Points, in no order, along strands that fork, close into loops and pass close to each other.
Points whose rows are less than 40.1 apart are linked; no others are. Some points are linked to none.
<790>: [ 20   6 -10   8  -3 -20  -7   2   9   2  15 -12   2  -7  -9  -7   0 -19
 -28  11  10 -16]
<290>: [ -1 -24   8  21  10 -10 -13   7   0  17  -5   1   9 -12 -11 -15  18   2
  -7  20 -17  -6]
<535>: [  1 -22   3  15  -2  17  25  -4  13  -4   4  -3  -5 -19  25   5  -7  -7
 -14  -8  18   9]
<828>: [ -1  -4  -6   9   8  35   7  -3   9   2   7  15 -27   9  17   9   7  12
   8 -29   8  -2]
<714>: [  8 -18  -7  -6  12 -12 -17   4  -5  -4 -14  -2  19 -14  -2   3   4 -21
   3  12  -2  19]
<640>: [  5   7   6   9  16  26 -24   1  26 -16  -9   3   1  16   1  19  -8  -6
  -4 -15  28   0]
<566>: [-10  14  11   1   4   2  -4 -11  11  -4 -16  -9   8  -6  -2  13  -3  -2
  14   7  17 -11]
<272>: [ -9   3  14  -6  -4  -8  -2  -8   1 -11 -16 -10   9 -13   5   1  -1  -8
  14   4   4  -8]
<181>: [ -6  18  13 -10 -10  17 -22  -5  10 -20  -5   5  15  20   8  16 -22  -6
  -1   2  17   6]
<90>: [  0  17  -5 -28   3   2 -13  -3  -1 -12   0   0   1   5   0   4 -17 -12
   5  14  14   9]
<809>: [  1  34  16  -3 -11   0 -18   6   7 -12  13  -2  14  11 -12  14 -21   6
  -3  11  17 -12]
<561>: [ -1  11  20   0  -3  13 -15  -4  16 -10 -14 -13   8   1  -6   5  -9   7
   6  -2  22 -14]
<543>: [  6  14   4 -10  -1  -8 -29   7  10  -3  -7 -10   8  15  -9 -15  -4  -9
 -10  21  -2  -2]
<165>: [  5 -35  -7  -9  -6  -3   3  -3   3  -3  -9   0   1   0   9  -5   4 -13
  -1   0  -8  18]
<389>: [  9   4  -4 -20  -3   8  -9 -12   6 -17  -3  -6   8  -7   8   6 -11 -14
   4   1  17  12]
<368>: [ -7  18 -11  -8  -1  -2  16  10  -8  19  21  -5 -19  -2  -6  -5   2  13
  -1  -5 -11 -17]
<525>: [-10 -17   0   2  -8   3  19  -5  -6  -1 -14   2   0  -9   4   5   3   1
  14  -2 -14   6]
<813>: [ -9  -7  10  -3  -4  19   4  -6  12 -11 -16  -5   5  -2  13  -6  -7   0
   3 -15  12   6]
<451>: [-16 -28   0  19   2  17  23  -7   3  -5   6  24  -8  -3  12  14   3  12
   8 -21   6   8]
<197>: [-15  -1  -4  -4   3  16  17 -14 -17   6   7  15 -21   4  13   6   3   0
  16 -13  -3   8]
<174>: [-16 -10   9  -4   0  -1  12   5  -7  12  -5  -8  11 -21  -5  -4  -3  22
   6 -16   1 -10]
<397>: [ 13 -16   3   4 -13   8  16  -9   8  -9   4 -10  -8   4  17 -11  -4 -14
  -7 -13  -2  21]
<80>: [ -1 -12   3   1  -3 -18  10   2 -10   4   2   0   4  -5  -7 -17  15   9
   3   2 -18  -2]
<18>: [-18 -16  -1   7  -9 -10  12  -6 -20   2   8  24  -1  11  -6   6  11   6
  10  -1 -22   9]
<614>: [ -1 -13   4  11   5 -22   4   3  -6   8  -5  -2  19 -13  -8 -15  15   2
  -4  19 -12   0]
<400>: [ -8  -7   7  -1   1 -17  -1  -6  -7 -13  -9   4  16  -7   6   1   3 -15
  16  18   0  -3]
<709>: [  7 -28 -15  -1   3  -2   8  -2  -3   2   3   9 -13   5  21 -13   6  -9
  -7 -11 -15  20]
<335>: [ 12  24 -10   0  -4 -20  -6  -1  13  -6  16 -17   4 -10 -10  -2 -12 -12
 -24   8  16 -12]
<547>: [ -6  13   7  -2  -2  21   6   6   2   6   6  -2 -21   5  -9  -2  -1  26
   0 -16  -3 -19]
<277>: [ 10  34  -8  -7   4 -20 -11   4  -6   5  11  -6  -1  12 -12  -5 -15  -7
  -3  15  10  -7]
<600>: [  1  -8  -6  -3   3 -10   2  -6  -7 -13  -5   7  14  -5   9  11   0 -20
  20  16  16  12]
<703>: [-23 -18   4   9  -2  12  21  -2 -12   2   3  27  -3  -7  -4  16   4  13
  12 -18  -5   4]
<234>: [-22 -13  10   6   2  10  17   5 -14  11   6  12  -1 -13  -7   7   6  19
  11 -15  -2 -13]
<284>: [ -4  -9   7   3   4  26   3  -9   4   0 -13   5 -16   2   6   6   2  18
   4 -26  -2  -3]
<492>: [ 13  -1   7 -20  -2   1 -10 -10  -6 -10 -15 -10  14   4  -2   0  -6 -16
  -5  -3   3  17]
<701>: [ -4  25  19  -5 -21   2 -19   6  11 -15   2 -10  20   4 -15  10 -20   5
 -10   2   4  -4]
<481>: [ -8  28  -1  -6   5   0  -1   0   1  -4  -2  -8   3 -10  -8   9 -14  -5
  15  19  17 -10]
<798>: [  3   6   6   5   6  21 -11  -6  24 -17  -9  -1   3  -5  19  19 -10 -11
  -5 -16  29   8]
<572>: [ -9  -1  14   0   5  23  -3   1   7   2 -14  -9  -8   0  -7   2   0  26
  -4 -18   2 -15]
<586>: [ -3  39  -5 -11   9 -11  -5   2   1   0  14  -4  -7   1 -11   2 -18   6
   9  11  13 -10]
<6>: [  8   7   5  -5  -4 -17 -12   0   7   0 -16 -13  12   9   0 -10   0  -6
  -7  11  -9  -1]
<209>: [ 10 -14   7  18  10  29 -19  -2  32 -14 -15  -5   2   8   1  11   4   4
  -7 -16  16   3]
<295>: [  1 -23  -2  18  -3  17  26  -4   5  -2  12  14 -14 -13  17   8   2   0
   1 -23   6   6]
<781>: [  8  24  -9  -9   1 -24 -10   5  -2   8  -1 -15  12  -1 -12   5  -3  -7
  -1  19   8  -4]
<17>: [ 10  10  -7 -22   7  -9 -25   3   1  -8   3   0   5  13   3  -7  -3  -9
   4  19   4   7]
<64>: [  8  -7   1  12   2  18  11  -8  22 -10  -1  -4   2 -15  19  13 -10 -14
 -12 -11  25  11]
<458>: [ 13 -16 -10   6   8  -2  -1   6 -12   9 -17   5  -2   4   7  -6  23  -1
  -1  -4 -27  11]
<591>: [  6 -12  -7  15  -1  27  20   2  10   9  14   6 -25  -1  14   8   3  10
   5 -28  10   7]
<237>: [-10 -25   6   4   0 -18   8  -7  -7  -9 -13  12  19  -5   5   5   8 -14
   1  15  -8   7]
<22>: [ 10   1 -13  10  17 -25 -12  14   4  12   4  -2   9  -9  -8  -2   6 -10
   0  40   3  -9]
<345>: [ 12  -1  -3   7  -9 -17  12   3  -6  13   9  -6  -5  -6 -12 -23  10  12
 -11   5 -12  -9]
<582>: [ -1   1   8 -12  -5   7  10  -5  -9   0  -6 -10 -12  10  -2  -9  -3   4
   1 -15 -15   7]
<298>: [ 18   9 -12   4  -2 -10  -1  10  -6  19  11  -2 -14   8 -10 -21  12  14
 -21  -3 -21  -8]
<249>: [ 10  18  11  -7 -14  -6 -10   1   5  -8   3 -17  16 -11 -17  -5 -12  10
 -16   4   4  -8]
<28>: [ -3  -9 -16 -15   0  -5  12   7 -13   8   3  18  -3   6  10  -7  18  -1
  13 -11 -17  10]
<816>: [ 15 -12   2   4   9  -4 -16  15  -6   9 -17  -5  -2   2  -3 -12  18  10
  -8  -3 -25   4]
<475>: [ 17   2  -6  12 -11 -19   6   3   3   6   0 -18  12 -13  -5 -10  -1  -8
 -22  14   2 -10]
<319>: [  1  17  19  -8 -16  10  -9  -4   4 -22  -8 -11  15  14   0   4 -17  -2
  -7   0   2   5]
<592>: [-15 -29   9   4 -12 -15  11  -2 -14  -1  -2  24  11   1  -7   4   7   3
   0   9 -17   7]
<612>: [ -6  26   5  -8   2  17 -14  -1   7 -18  -1  12  -6  23  10  16 -22  -4
   9  -3  21   1]
<276>: [ -5  -6  -9   4   9 -27  -5   3  -4   3  -1  -4  23 -13 -10  -5   3  -8
   1  35  -4  -5]
<264>: [ -4  -2  -4  -7  -1  19  19 -11 -13   2   1  -2 -14  13  13  -5  -4   1
   3 -18  -4  12]
<189>: [-22   4 -11 -10   5   9   1  -3 -15   7   7   8 -22  -2   6  10   1   8
  20  -9  -5  -4]
<736>: [ -6  12 -23   6  -3 -18  20   7 -14  16  25   8 -12  -4  -4  -3  11   8
   4  11 -13 -13]
<428>: [ 18 -17 -10  25  -9 -20  13   7   1  11   6  -2   3 -10 -11 -15  11  -2
 -20  10  -9 -11]
<12>: [ -2  29   3  -2  17  20 -25   6  10  -9   1  14  -5  20  -2  21 -16   2
  12  -8  23 -11]
<230>: [  2 -12  -9   9   6 -15  -7  10 -21  22  14  11 -10   0 -11  -3  21  12
  -3   6 -21  -4]
<118>: [ 11   6  -8  -7   9  -7  -8   8 -18  19  11  -4 -11   9  -7 -14  16   7
  -2  -1 -20  -2]
<803>: [-15  10 -18  -6   8 -13   6   4 -18  14  17  18  -6   4   1   5  18   2
  15  11 -19  -4]
<213>: [  0  10  18  -7 -11   1  -1  -7  -2   0  -4 -20   2   2 -14 -10 -10   7
 -10 -10  -6   0]
<416>: [ 17  12  -9   5  14 -16 -24  10  10   6   0  -9   1  -4 -13  -7   0 -10
 -15  36   3 -14]
<283>: [ 12  -5  11   2   4 -14 -10   9   9   7 -15 -15   3   5 -10 -20  10  -4
 -12   3 -18  -5]
<529>: [-11 -19 -14   9 -10  -1  18  -6 -13   1  16  30 -11   7   8   9  11  -8
  12  -6 -13  20]
<464>: [-11  15  -2 -10  -1  10   9   3 -12  14   8  -2 -16   1  -4  -2   2  21
  13 -12  -4 -11]
<497>: [ -3 -13  -8   1  -4  11  21  -5   2   1   6  -1 -20   9  23  -9  -7  -6
  -5 -14  -5  18]

A tip is a point with one link. Name the tips that can be reached along the links from each point below, in the order of the rows.
<272> | <561>, <600>, <781>, <529>
<614> | <290>, <335>, <230>, <416>
<283> | <492>, <458>

Name the points in between on the shortest way along the links from the first point to the second, in order.
<397> / <703> | <497> <264> <197> <189> <464> <547> <572> <284> <828> <591> <295> <451>
<781> / <18> | <277> <586> <481> <566> <272> <400> <237> <592>
<249> / <736> | <213> <582> <264> <197> <189> <464> <368>
<264> / <12> | <582> <213> <249> <701> <319> <181> <612>
